Points on a hilly landscape, in no order, each with its height.
From any point a climber steps to the highest of the 4 points nearest to it. It stops when none of these is higher. Distance is the straight distance between rows; heights are no part of it.
K668: [169  94 139 160 183 162 171  86 132 168 118 126 146  55 103 165 153 116
  61 138 158  64 111 121 100 113 148 114 173  71 136 110 100 138 150]  height 12.6
K808: [107 116  92 129 103 125 156 126 136  95 115 159 129 153 125 133 133 191
 131 117 135 117 168 136  85 102 103 122 107  91 123  90 126  85 125]  height 38.8
K497: [120 161 136 115 145 163  95 167 122 143 121 143  96 178  50 148  60  95
 154 121  94 225  71 150 159 116  88 164 117 208  77 110 100  93 139]  height 34.5
K352: [132  85 115 126 108 117 166 124 148 104 109 155 145 167 107 122 149 174
 113 117 133 112 166 128  77 131 114 124 112  68 125  90 149  89 134]  height 39.3
K602: [153 109 165 111 181 121  98 129 147 197 192 123 185  60 156 120 104  94
  87 119 151  87 132 112 182  83 127 151 208 147 104 125 138 155 187]  height 29.9
K571: [137 112 171 111 159 129 109 120 138 191 176 111 133  65 167 111 101  83
  98 119 140  98 143 136 150 105 133 175 201 107 106 149 114 160 139]  height 40.0
K577: [ 83 152 145 115 154  89  97 169  92  99 130 116  80 131  92 121 112 101
 162 172  97 193 113 108 119  97 151  98  96 186 146 157 124 161  87]  height 1.8
K582: [147 106 171 110 175 123 100 131 144 193 190 113 169  67 159 107  97  83
  90 114 141  91 126 121 180  97 128 159 203 133  97 124 139 165 175]  height 32.8
K56: [113 149 100 142  88 122  84 126 137 146 144 129 150 138 162 116 125 127
 143 126 141 139 182 118 125 139  71 130 134 138 132 159 107 145 101]  height 24.6
K938: [ 86 158  94 146 130 104  90 147  98  97 126 143  89 117 133 129 117 159
 139 142 114 160 160 125 113  79 113 110 100 178 149 138 114 133 114]  height 29.4
K811: [185  36 150 159 142 150 165  96 116 140  92  99 177  60 117 122 175 124
  77 158 123  47 133  99 121 146 160 110 127  87 183 143 136 139 134]  height 8.7
K783: [166  95 149 137 161 150 187  89 127 172  95 126 150  94 110 152 168 123
  72 126 143  84 136 128  92 138 168 130 159  58 136 135 114 125 133]  height 15.8
K806: [126 135 151 106 128 139 100  95 151 158 188  82 129 116 162 111  96  59
 120 112 130  98 100 132 170 169 112 171 169 100  92 122 131 172 123]  height 33.9
K936: [159 107 145 139 174 157 176  91 132 180 112 132 140  72 119 167 151 121
  72 125 152  81 133 134  98 114 166 137 181  68 128 133  94 128 140]  height 21.6
K462: [120 145 110 132  87 122  94 116 140 158 149 121 157 135 171 117 124 118
 147 125 141 138 180 124 129 148  72 137 144 133 127 162 111 147 100]  height 24.5
K279: [151  97 136 120 119 125 181 112 143 145  91 144 163 162 116 129 162 157
 106 120 136 110 176 128  81 141 131 133 135  64 127 116 134  97 132]  height 26.6
K119: [125  75 117 113  86 112 152 130 125  21 135 146 108 105 141 110 138 157
 174 141 122 106  85 119 103 116 153  97  71  96 175 100 189  95 131]  height 21.0
K9: [ 86 158  85 151 124 111  90 148 106 102 128 153  97 119 136 130 119 167
 141 137 119 153 168 128 117  79 101 113 106 165 143 131 110 128 117]  height 22.7
K100: [127 124 159 105 132 135 102 104 148 164 189  84 130 104 163 105  95  59
 117 115 133  98 115 137 163 147 112 168 181 102  98 129 132 173 130]  height 39.7
K549: [ 99 142  80 145 105 118 108 131 121 112 124 161 122 135 144 132 123 178
 140 126 134 133 187 133 100  91  88 125 117 140 124 121 107 113 119]  height 25.7
K604: [131 170 118 136  94 143  94  90 143 151 162  94 140 150 156 121 122  76
 141 103 132 131 107 129 169 201  90 144 139 134 119 139 125 167 107]  height 16.4
K824: [185  17 140 145 101 123 140 147 133 136 100 128 187 106 125  82 189 151
  88 149 104  67 178 113 126 143 169 123 107 108 183 150 164 107 158]  height 12.7
K47: [133 117 136 114 106 132 160 111 141 173 107 141 150 148 148 137 139 142
 120 121 146 119 186 135  90 131 122 147 159  82 112 141  97 105 113]  height 17.3
K96: [156  47 134 126 107 105 148 143 141  97 119 145 158 141 109  88 167 156
  99 126 106  99 156 121  94 136 128 125  98  75 162 100 189  92 147]  height 29.8
K859: [129 168 128 115 111 174 119  79 138 141 169  83 119 143 153 135 102  67
 118  96 127 106  74 143 193 184 114 173 149 124  88  93 112 161 129]  height 21.9
K789: [111 147 155 114 135 114 158 182  79  84  62 142  86 151 134 137 116 169
 186 173 143 149 121 135 122  85 203  99  80 190 129 154 113 127 103]  height 22.4
K718: [ 86 168 128 132 166 106  87 165 122 116 151 122  77 147  51 136 104  86
 148 145  88 212  70 119 136 131 127 110 104 174 119 133 131 139 111]  height 10.4
K580: [105 168  91 158 126 103  62 147 126 121 156 133 121 135 123 119 124 126
 134 124 117 169 149 117 135 127  77 107 109 177 139 151 134 155 119]  height 28.2
K149: [159 109 144 140 181 155 149 111 135 197 130 145 136  51 131 164 133 119
  70 124 163  81 133 138 117  85 155 140 198  89 114 124  85 132 154]  height 26.8
K348: [129 161 126 125 104 148 100  81 144 150 166  85 130 143 162 122 121  65
 135 105 131 120  96 131 171 196 100 154 148 119 106 128 123 166 111]  height 22.2
K819: [169  72 143 132 127 127 185 114 138 143  96 131 173 154 111 117 175 143
  83 124 128  98 155 116  90 155 141 125 131  61 149 128 158 109 138]  height 22.5
K927: [110 154 143 120 133 118 165 173  83  73  65 146  87 143 139 146 123 179
 183 159 142 139 114 133 119  93 202 100  79 176 133 142 119 116 110]  height 18.4
K765: [105 156 128 121 134 124 170 154  92  66  68 147  89 133 136 156 129 186
 180 151 148 133 102 138 116  92 199  95  78 171 136 133 123 110 118]  height 16.0
K243: [167  89 144 148 177 156 183  87 128 173 105 126 145  71 107 165 158 120
  64 130 151  77 118 127  98 121 162 123 171  67 137 125 107 136 140]  height 17.2
K612: [151 192 108 140 113 149  96 122 136 153 128 126 128 191 103 152 127 100
 128  90 119 182  83 147 191 187  90 136 122 187 108 125 125 126 146]  height 16.1
K302: [103 109  92 127 114 121 157 122 128  54 115 156 109 135 120 133 134 190
 146 123 128 114 126 134  91 104 125 112  88  97 137  75 146  86 128]  height 34.3
K110: [140 117 172  98 176 119 118 122 154 181 197 104 188 103 145 109  95  76
  83 112 138  86 100  99 198 119 121 150 196 144  85  96 160 163 196]  height 20.1
K908: [136 120 125 122 107 126 168 152 123  25 103 137 121 118 146 129 149 164
 198 147 148 113  55 128 120 130 191  76  63 128 169 131 183 109 129]  height 6.9
K979: [140 178 117 122 103 176 112  74 135 141 154  89 122 161 151 143 115  76
 128  92 126 122  73 141 192 198 108 162 138 140 100 107 113 153 121]  height 18.5
K499: [142  76 127 127 112 113 168 129 147 101 112 149 162 164 107 109 156 163
 101 121 125 103 161 124  81 136 114 123 111  64 140  97 168  93 139]  height 37.3
K507: [148 114 158 125 169 146 144 113 136 200 136 132 130  64 145 149 123 112
  88 122 149  89 151 147 123  94 157 161 204  91 106 140  88 131 139]  height 37.0
K919: [154 192 106 138 102 165 108  98 132 152 130 113 126 184 130 152 127  89
 128  87 124 167  82 149 192 201 101 140 126 174 106 123 114 138 136]  height 10.8
K493: [142 132 173  89 172 131 135 114 157 174 195 102 194 132 141 126  92  78
  76 115 133  86  86 102 201 129 121 152 184 148  78  69 165 161 203]  height 12.8
K113: [146 114 166 117 161 137 121 120 138 202 155 121 132  59 159 129 113  99
  96 121 143  94 152 143 133  95 144 167 203 101 108 149  95 143 139]  height 45.2
K947: [184  41 151 148 132 140 168 111 122 144  89 107 183  98 113 109 184 128
  80 146 122  67 144 108 111 157 160 112 121  83 182 148 152 131 138]  height 11.4
K97: [ 84 163 110 137 144  97  96 156  89  97 125 136  77 112 125 130 119 151
 149 155 109 170 146 123 119  74 132 103 102 189 156 147 112 139 109]  height 36.7
K60: [142 179 125 126 134 147  97 157 134 152 117 143 108 191  67 150  91 104
 133 102 101 216  85 157 172 141  82 147 114 205  88 112 117  99 151]  height 21.2
K345: [136 121 143 109 103 129 151 109 136 184 110 135 149 131 161 135 134 132
 126 126 144 120 192 139  95 129 122 152 166  85 112 151  88 119 106]  height 10.2
K175: [137 111 173 102 168 124 102 125 153 181 197  99 155  84 158 104  91  73
  92 114 133  92 114 120 175 116 121 167 196 118  90 118 147 169 164]  height 30.2
K327: [110 167  90 161 113 105  62 142 131 127 155 132 131 140 133 117 128 126
 132 118 122 166 150 116 138 139  76 106 120 169 143 150 132 158 116]  height 26.5
K566: [114 144 118 123 124 128 176 143 102  42  75 144  94 128 136 150 138 187
 185 142 146 122  82 132 116 105 192  91  70 148 146 117 145 103 125]  height 14.9
K94: [ 84 158 124 124 145 102 117 159  79  89 106 137  77 111 133 135 115 154
 157 161 109 165 143 126 115  74 159 105  98 192 153 152 109 139 107]  height 32.4
K598: [113 151 136 122 130 122 176 165  94  62  65 146  89 145 137 154 136 184
 182 151 147 134 101 139 120 102 207  94  77 170 134 134 130 114 118]  height 16.5
K514: [126  72 112 115  98 109 149 127 137  43 139 148 116 120 123 101 142 162
 147 131 111 104 102 120  92 114 136 113  83  82 165  80 187  86 137]  height 21.3
K128: [ 87 162 128 125 163  95  85 165 112 110 154 119  78 137  65 130 109  93
 146 152  86 203  86 117 128 121 126 100 102 178 132 144 136 150 104]  height 9.0
K137: [106 147 132 107 151 179  98 170 118 128 123 148  87 168  47 145  54  91
 173 138  97 225  65 142 151 111  98 165 113 203  71 111  89  95 116]  height 39.6
K694: [137  48 123 119 100 101 146 136 141  58 141 147 129 127 120  84 150 160
 127 131 100 103 130 122  97 118 134 119  88  78 171  89 196  81 150]  height 18.0
K230: [144 195 103 146 123 133  88 133 138 148 137 131 120 186  92 146 124 103
 125  93 111 194  85 141 176 178  87 123 119 189 112 129 134 129 146]  height 15.2
K524: [ 93 168 101 150 147  91  65 160 118 116 154 124  97 133  93 120 121 116
 131 136  99 191 120 120 135 123 102 102 108 184 147 148 143 151 117]  height 36.5
K671: [137 122 170 101 168 121 113 124 152 176 195  97 164  98 149 106  88  68
  87 113 133  89 100 114 186 120 121 166 196 126  84 104 158 174 176]  height 25.6
K139: [ 97 160 129 113 155 152  99 165 133 127 133 140  82 169  33 147  70  92
 158 132  91 221  61 138 151 124 108 143 109 185  78 110 106  99 119]  height 32.9
K461: [133 181  98 148 104 136  85 108 144 147 149 112 141 166 133 129 127  90
 133  97 128 155 106 120 172 193  82 123 128 163 119 142 137 156 126]  height 16.2
K125: [ 88 163  95 150 137 100  72 147 111 107 145 136  96 119 125 123 118 140
 134 137 107 170 155 117 123  94  96 109 108 179 150 146 126 145 114]  height 22.0
K187: [123 139 135 124 121 129 177 163 106  46  72 140 104 145 133 145 141 182
 185 144 154 123  73 138 115 118 203  85  68 150 145 132 152 111 126]  height 14.5
K882: [ 88 144  86 139 123 125 131 130 108  77 109 158  93 125 133 147 121 193
 144 130 130 128 152 132  98  82 125 113  98 139 138 100 116 100 120]  height 28.3
K632: [ 96 154 147 107 142 104 138 177  74  92  85 139  77 141 131 131 118 153
 180 177 126 166 133 123 114  77 184 100  88 193 142 158 103 139  93]  height 29.5
K525: [121 117 113 122  97 127 155 124 147 136 104 155 152 162 136 130 139 171
 127 123 143 118 188 134  85 124 100 131 135  87 115 112 110  96 122]  height 19.4
K793: [102 121  97 125 117 124 161 121 120  37 108 152  94 123 127 139 135 193
 164 130 129 113 105 129  99 101 148 101  82 110 151  83 144  90 127]  height 31.5
K368: [ 86 156 137 115 162 105  95 164 120 109 148 114  76 149  49 129 100  79
 161 157  88 214  71 112 129 131 135 107 102 173 124 139 125 145  94]  height 14.0
K557: [118 141 105 137  87 120 100 126 138 151 138 136 153 140 164 112 125 141
 145 128 141 135 192 125 115 130  75 133 141 128 128 153 103 135 102]  height 23.4
K63: [113 180 106 142 150 113  88 158 144 131 145 133  93 165  57 134 109  99
 128 113  97 208  86 131 155 146  99 114 107 185 111 124 139 127 138]  height 20.9
K543: [127 127 155 111 102 129 109 106 139 178 152 105 143 109 181 110 113  89
 134 133 136 119 168 135 128 142 105 162 178 101 114 162  99 149 106]  height 25.4
K864: [176  68 146 154 165 148 181  87 121 151  92 111 164  82 107 139 178 120
  71 145 133  71 122 109  99 146 161 115 143  66 166 136 134 134 134]  height 9.6
K560: [138 126 171  91 170 131 127 121 161 173 198  95 168 120 144 114  87  72
  84 108 129  87  89 110 196 130 118 162 185 128  75  82 161 171 185]  height 19.6
K211: [152 191 120 135 122 148  98 135 129 160 118 135 118 195  94 157 113 103
 125  88 116 206  86 153 185 168  92 146 120 199  94 116 117 109 153]  height 17.7
K500: [155 100 146 118 125 132 183 102 135 166  91 141 161 151 122 141 159 145
  99 119 137 108 174 132  85 143 142 136 149  59 126 131 122 105 132]  height 23.7
K45: [115 113 112 118 111 125 168 125 119  24 111 139 105 116 135 129 139 175
 176 137 134 112  78 123 107 114 167  91  72 111 163 102 171  95 131]  height 22.9
K330: [164 100 150 127 149 145 188  91 131 173  90 126 152 114 117 148 164 127
  82 125 138  99 150 127  90 138 161 135 163  61 135 139 110 119 128]  height 19.0
K838: [126 136 126 124  88 128  98 105 137 165 153 110 153 129 182 112 120 100
 147 125 139 131 171 128 131 155  91 147 159 112 127 163 107 155  98]  height 27.1
K813: [154  82 135 122 116 118 179 119 142 132  96 144 167 164 107 121 165 158
  98 115 126 108 167 128  81 144 128 123 124  65 134 110 153 101 136]  height 29.3
K647: [102 136  84 144 102 124 122 134 128 105 117 160 125 146 138 138 126 189
 134 123 140 124 184 130  90  96  87 126 114 116 124 104 112 102 119]  height 31.7
K236: [123 150 107 138  87 120  86 116 139 149 153 116 154 135 165 109 122 115
 149 123 137 137 165 120 140 157  74 131 138 141 128 158 117 159 104]  height 24.4
K581: [155 111 149 131 184 141 121 126 138 207 164 145 159  45 144 142 116 113
  84 118 165  83 140 135 148  71 143 153 213 128 103 127  95 141 169]  height 39.9
K834: [ 91 147 101 130 135 122 152 133  94  57  91 150  80 119 137 154 128 191
 164 139 127 128 122 132 105  82 167 107  87 150 143 111 120 104 121]  height 15.0
K93: [124 160 114 137  91 131  86  97 143 154 159  99 151 136 166 113 122  87
 146 112 136 137 135 122 152 186  83 137 140 134 124 156 124 162 100]  height 24.9
K427: [129 123 162 104 133 131 103 103 146 175 179  90 130  93 171 103 100  71
 118 123 130 105 135 136 152 144 113 174 185  99 103 145 124 167 119]  height 45.0
K684: [164  25 137 126  97  98 135 157 142  91 137 149 151 120 123  67 168 155
 107 134  95  94 163 122 103 123 140 126  95  91 177 112 191  82 154]  height 21.5
K999: [ 87 164 116 138 154  89  79 158 102 102 143 127  84 120  99 119 116 120
 139 147  94 187 126 115 127  96 125 104 105 187 147 151 133 154 108]  height 49.9
K424: [131 114 166 105 143 133 118 111 137 193 158 108 127  79 175 119 112  91
 113 126 136 102 161 146 132 113 131 174 196  93 109 158 100 148 124]  height 40.3
K143: [179  49 144 163 156 154 172  93 114 146 100 102 169  56 104 133 173 115
  68 156 128  52 116 105 112 140 152 104 137  74 173 130 126 142 131]  height 6.7
K997: [126 146 142 111 111 145 102  83 145 151 180  84 130 126 162 114 101  59
 128 109 126 111  99 133 174 180 104 172 161 104  99 126 125 172 113]  height 28.6
K764: [128 126 130 119  95 130 129 113 137 177 123 130 151 135 171 124 129 132
 137 129 145 123 197 135 104 131  99 150 157  99 113 155  89 121 104]  height 6.1
K296: [177  58 151 145 138 136 179 101 124 148  84 112 178 113 107 123 188 127
  74 137 124  80 144 107 103 162 159 115 134  74 168 144 151 125 139]  height 13.3
K324: [141 111 168 112 169 126 103 132 142 196 181 111 148  62 164 114 105  91
  94 117 136  92 135 131 159  94 134 172 204 116 102 139 121 159 162]  height 36.9
K528: [ 84 151  92 140 128 124 125 136  95  79 107 156  80 114 136 144 121 186
 155 141 120 139 151 131 106  73 139 112 101 159 141 118 111 113 119]  height 18.9
K847: [130 131 167  93 161 138 122 118 159 164 192  95 154 117 145 111  82  66
  88 108 128  84  85 115 194 138 118 171 181 119  71  81 150 168 175]  height 18.6
K697: [118 175 116 133 148 131  93 163 136 137 131 135  91 180  48 148  96  98
 131 112  99 220  75 140 161 145  91 131 115 191  96 115 126 110 141]  height 21.4
K121: [110 157  90 149  98 117  75 133 135 138 150 131 146 138 155 113 127 130
 141 119 133 147 172 119 134 138  67 121 129 153 136 155 116 151 110]  height 25.2
K879: [115 124 110 127 116 132 171 129 112  27  96 143 103 118 130 143 141 180
 181 138 139 112  76 125 111 112 179  91  70 124 153 108 161  98 127]  height 21.7
K849: [161  97 147 125 138 140 188  96 134 171  89 130 156 134 117 145 163 138
  90 124 139 100 162 132  83 145 151 131 155  58 130 134 114 113 127]  height 21.1
K526: [ 91 142  78 143 116 121 119 133 117  92 118 162 112 131 136 140 121 190
 141 127 132 131 175 130  99  82 103 118 107 140 129 104 105 102 120]  height 25.1
K829: [140  96 121 127 112 123 172 120 146 132  97 152 160 168 116 130 151 167
 110 120 140 115 173 132  80 135 111 125 127  70 123 101 138  93 131]  height 31.3
K271: [102 172 122 132 160 118  90 163 134 126 143 132  81 164  43 146 102  93
 138 123  88 214  65 135 150 140 107 121 107 180 104 121 126 120 131]  height 15.3
K810: [116 137 110 126  92 121 121 126 140 152 122 148 150 150 158 126 129 162
 140 127 142 127 198 131  99 116  85 132 140 108 121 138  97 117 111]  height 13.1
K432: [140 126 139 134 118 132 174 179 129  33  90 137 120 134 139 124 151 174
 194 147 167 116  55 138 124 133 203  77  57 146 160 145 183 119 135]  height 7.4
K801: [115 178  94 159 130 104  68 149 137 131 156 126 117 151  99 122 131 111
 125 113 113 185 114 121 151 152  83 105 111 180 137 148 144 153 131]  height 27.0
K37: [147 192 111 126 104 180 111  84 126 148 134 106 119 173 143 156 123  82
 123  86 124 146  74 152 197 195 110 158 130 167 102 112 104 144 130]  height 10.3
K586: [173  85 147 147 173 153 180  83 128 167 102 116 149  77 109 155 167 122
  64 133 149  77 121 121  96 134 163 121 164  60 146 125 117 135 140]  height 14.4
K488: [126 186 113 140 144 128  90 150 140 149 137 135 104 185  69 146 108 100
 122 101 105 209  79 142 168 159  88 128 114 195 101 121 132 113 149]  height 15.6
K761: [132 120 153 110 110 134 136 105 135 189 129 122 139 116 172 127 123 112
 131 133 143 118 182 140 111 129 122 164 177  90 112 158  84 126 104]  height 17.6
K228: [ 86 158 130 107 163 141 104 161 128 114 140 126  78 158  31 144  85  80
 172 153  93 218  49 120 137 138 134 127 103 168  96 126 106 120  93]  height 22.8
K933: [123 133 131 125 123 133 179 150 107  36  82 141 101 126 132 146 139 182
 189 143 150 117  73 131 118 115 201  85  70 145 144 125 153 104 127]  height 15.1
K195: [137 110 125 121 104 131 172 116 142 151  99 149 158 161 131 133 149 160
 117 122 141 116 186 134  82 133 115 136 139  74 115 118 112 100 125]  height 25.0
K563: [124 126 138 116  96 126 115 108 139 178 137 116 145 120 180 116 121 108
 138 130 143 120 189 137 117 139 100 154 166 101 119 163  92 137 100]  height 19.1
K854: [124 173  93 154 102 126  77 119 145 143 162 115 142 151 137 120 129 105
 138 106 130 160 129 122 158 178  78 117 126 157 134 152 133 156 122]  height 22.6
K160: [ 97 156 118 123 134 117 156 147  85  68  76 144  80 131 137 154 125 184
 175 151 137 138 121 135 112  84 182 100  82 170 139 131 119 108 113]  height 13.2
K611: [ 87 149  85 143 119 118 113 138 106  88 113 159  96 121 138 143 118 188
 146 137 124 136 167 133 103  72 115 116 104 151 140 113 109 108 118]  height 20.4
K892: [142 116 161 115 143 137 150 103 133 197 123 128 131  93 157 142 128 117
 106 129 147 104 168 147 109 116 149 164 190  81 109 157  85 126 123]  height 23.2
K180: [127 158 139 110 126 163 115  89 145 144 179  83 124 143 152 124  95  61
 114  97 127  99  76 135 186 175 109 175 159 109  81  90 122 167 128]  height 23.5
K69: [134 117 169 104 145 130 110 112 138 189 171  99 133  79 174 109 102  83
 114 124 133 101 146 142 145 121 125 172 193 101 108 153 113 157 125]  height 41.5
K592: [ 91 152 146 111 147  99 120 176  76  94 100 128  83 130 126 125 116 137
 171 175 113 176 131 114 116  78 175  99  91 195 145 162 110 144  91]  height 32.5
K91: [ 88 139  86 138 125 121 143 128 105  61 102 153  87 119 134 151 125 195
 153 135 131 128 133 133 100  80 143 110  93 136 139  99 115  96 122]  height 22.3
K226: [104 123  83 134 111 122 143 124 127  80 115 160 108 141 126 137 130 193
 141 121 136 120 155 131  86  94 107 119 101 113 131  84 124  89 125]  height 35.5
K551: [100 147 107 120 126 126 166 130  97  48  83 147  88 124 135 154 128 187
 176 140 133 123 103 133 108  94 177  97  78 144 146 111 130 101 124]  height 10.7
K619: [182  33 147 145 110 123 154 134 134 129 101 127 183 118 116  89 190 141
  83 138 110  78 166 110 112 148 158 117 109  89 178 141 173 112 152]  height 15.4
K382: [152 115 154 126 162 148 160  99 133 200 118 132 134  84 138 155 139 119
  84 125 148  94 152 148 103 105 164 156 192  74 115 143  86 123 131]  height 29.1
K653: [120 128 105 127  91 130 136 127 138 144 111 154 146 156 144 129 132 166
 131 119 141 123 198 133  92 112  91 133 136 103 113 124  97 103 113]  height 11.7
K623: [149  56 132 126 108 108 156 135 144  99 115 144 160 155 105  94 165 160
  96 121 115  99 155 123  88 139 127 123 102  71 150  99 182  93 147]  height 33.4
K199: [100 152 138 120 136 117 160 164  79  72  71 146  78 138 138 146 124 174
 181 160 137 146 125 136 117  83 195 100  82 180 135 144 112 118 107]  height 17.5
K339: [133 126 132 125 116 128 172 160 121  29  90 138 117 130 140 134 147 172
 194 147 155 115  56 130 125 126 198  77  63 137 160 135 178 109 129]  height 10.5
K890: [186  17 149 165 128 153 152 107 121 148  95  91 178  39 121 113 165 123
  86 174 118  37 138  98 131 141 153 108 122  94 189 147 122 131 132]  height 7.2
K310: [136 186  97 154 111 127  78 119 148 145 150 120 134 170 113 130 134  93
 134  96 123 172 102 126 171 192  83 117 121 171 126 138 137 149 133]  height 16.9
K952: [147 114 161 126 176 139 123 124 139 206 161 130 138  50 151 138 111 104
  83 121 154  92 147 140 144  79 144 159 208 109 106 137  95 144 159]  height 47.2
K257: [141 132 150 131 131 133 175 211 124  45  78 142 116 172 126 123 144 182
 181 157 175 127  61 155 121 139 212  82  52 156 130 149 175 116 131]  height 11.3
K416: [155  33 135 123 105 102 145 147 139  91 128 145 154 131 111  79 168 156
 100 131 105  98 156 120 100 130 135 123  99  81 170 103 192  95 155]  height 26.4
K776: [120 135 114 127  88 126 106 120 136 160 138 132 153 137 170 118 125 129
 145 129 142 133 189 124 116 137  80 138 149 120 123 159 100 134 100]  height 21.8
K234: [ 88 158 144 121 149  92 115 166  79  95 107 128  79 121 126 125 113 137
 164 174 111 174 134 117 116  78 164 101  96 191 149 155 111 148  94]  height 34.4
K264: [129  72 115 122 110 110 158 133 142  73 125 149 139 147 106 103 154 170
 114 119 117 107 142 124  85 123 120 118  95  72 145  82 172  83 142]  height 42.0
K307: [143 194 106 139 106 151  95 101 138 150 140 111 135 179 125 146 129  88
 135  88 124 166  85 139 187 200  97 133 122 169 109 129 126 142 133]  height 10.6
K79: [139 182 109 137  97 154  96  87 142 148 150  99 135 160 145 138 124  81
 138  94 129 136  92 132 184 204  97 146 137 148 117 133 125 159 119]  height 7.3
K929: [126 141 158  97 147 153 128 108 160 147 194  87 140 131 142 118  86  64
  91 104 128  87  82 121 192 149 116 182 171 107  64  73 136 169 162]  height 16.6
K982: [119 171 127 125 150 149  98 168 134 143 127 143  92 179  48 153  77  96
 141 118  96 225  68 145 161 130  92 144 115 196  87 109 113  98 136]  height 28.7
K444: [125 125 163 101 145 136 103 107 149 163 197  84 135 100 161 107  91  63
 107 112 127  92 101 130 172 141 116 176 184 100  93 120 139 178 141]  height 35.9
K448: [156 199 110 136 103 166 109  98 124 158 121 118 124 182 124 152 124  94
 130  82 122 172  83 148 192 191  99 147 126 188 107 119 112 128 141]  height 13.5
K410: [172  49 143 135 116 111 166 133 138 123  99 133 176 145 105  93 182 146
  87 127 114  96 161 114  99 152 139 120 112  74 169 124 177 106 146]  height 18.7
K229: [177  60 145 163 168 159 171  86 122 151 108 105 163  48 100 139 162 110
  60 153 136  51 107 106 109 131 145 104 143  70 165 121 116 144 134]  height 5.3
K836: [188  24 142 156 115 143 154 119 121 143  86 109 186  85 122 102 192 134
  83 159 113  57 160 104 131 151 165 118 117  99 187 154 146 123 145]  height 9.9
K729: [ 96 154  83 155 117 112  83 143 119 116 139 147 120 125 140 121 122 161
 136 131 126 153 176 121 123  98  83 118 114 167 142 142 113 137 116]  height 20.3
K724: [128 139 134 120  97 127  93  93 139 165 165  94 143 123 177 112 117  81
 142 122 136 122 146 126 144 166  94 152 161 113 120 159 112 162  98]  height 31.8
K295: [109 141  99 139  90 123 101 129 133 142 133 150 147 143 161 119 126 156
 143 127 141 133 196 124 104 111  76 128 132 127 125 141 101 123 111]  height 20.5
K430: [ 84 161 121 135 148  92  88 160  90  98 130 130  74 114 114 126 118 136
 146 155  99 176 138 115 124  82 136 101  99 189 153 149 122 143 107]  height 40.6
K103: [131 142 149 125 132 121 178 199 104  58  61 144 108 165 130 134 131 181
 188 158 168 137  86 154 120 120 214  93  60 169 125 139 143 110 126]  height 12.9
K621: [107 176 102 147 147 100  76 155 130 125 155 123  97 152  73 126 118 104
 124 120 100 204  97 121 148 142  93 105 110 180 129 139 140 144 133]  height 27.4
K862: [127 130 151 108 117 131  97  98 140 168 180  81 132 109 174 109 106  68
 134 120 132 108 127 136 153 159 110 166 172 100 107 152 122 167 110]  height 39.8
K648: [ 82 153 103 134 138 113 122 148  86  79 103 147  78 116 138 142 123 176
 158 150 124 148 146 131 111  68 153 108  92 175 147 133 109 117 111]  height 24.8
K298: [144 117 150 115 127 138 166 101 136 189 102 132 140 119 147 143 144 132
 106 123 147 106 173 136  94 131 147 151 174  74 115 149  92 112 120]  height 18.8
K61: [170  34 140 133 103 110 143 149 140 105 121 143 165 131 116  74 176 154
  95 130 103  87 168 115 105 135 143 124 102  90 177 119 189  95 155]  height 24.3
K59: [119 137 119 121  86 128 111 119 139 164 127 135 153 141 173 119 126 136
 143 128 145 131 197 132 106 131  82 141 153 115 121 155  95 126 103]  height 17.4
K288: [ 85 156 139 118 162  92  89 168 101 103 144 116  74 137  70 121 109  91
 157 164  93 207  94 112 117 115 145 100  99 178 142 150 129 155  97]  height 7.0
K673: [127  86 107 124 107 115 159 125 142  82 118 152 140 155 108 122 145 176
 120 117 126 109 146 126  82 121 111 118 100  73 137  79 162  87 138]  height 48.3
K634: [132 175 105 141  93 141  89  98 146 151 158 103 143 152 148 125 125  87
 138 103 131 142 106 124 169 198  86 134 135 148 118 145 131 161 111]  height 15.9
K590: [118  91 111 120 102 117 157 124 126  25 122 142 105 111 133 118 138 170
 167 133 120 106  88 120  98 116 150 100  74  96 167  89 175  87 130]  height 25.5

For each start below, name the point where the climber stops.
K604 => K427
K810 => K999
K836 => K673
K432 => K999
K295 => K999
K103 => K999
K330 => K673
K824 => K673
K230 => K137
K847 => K952
K890 => K673
K919 => K137
K560 => K952
K448 => K137
K864 => K952
K718 => K137
K761 => K427
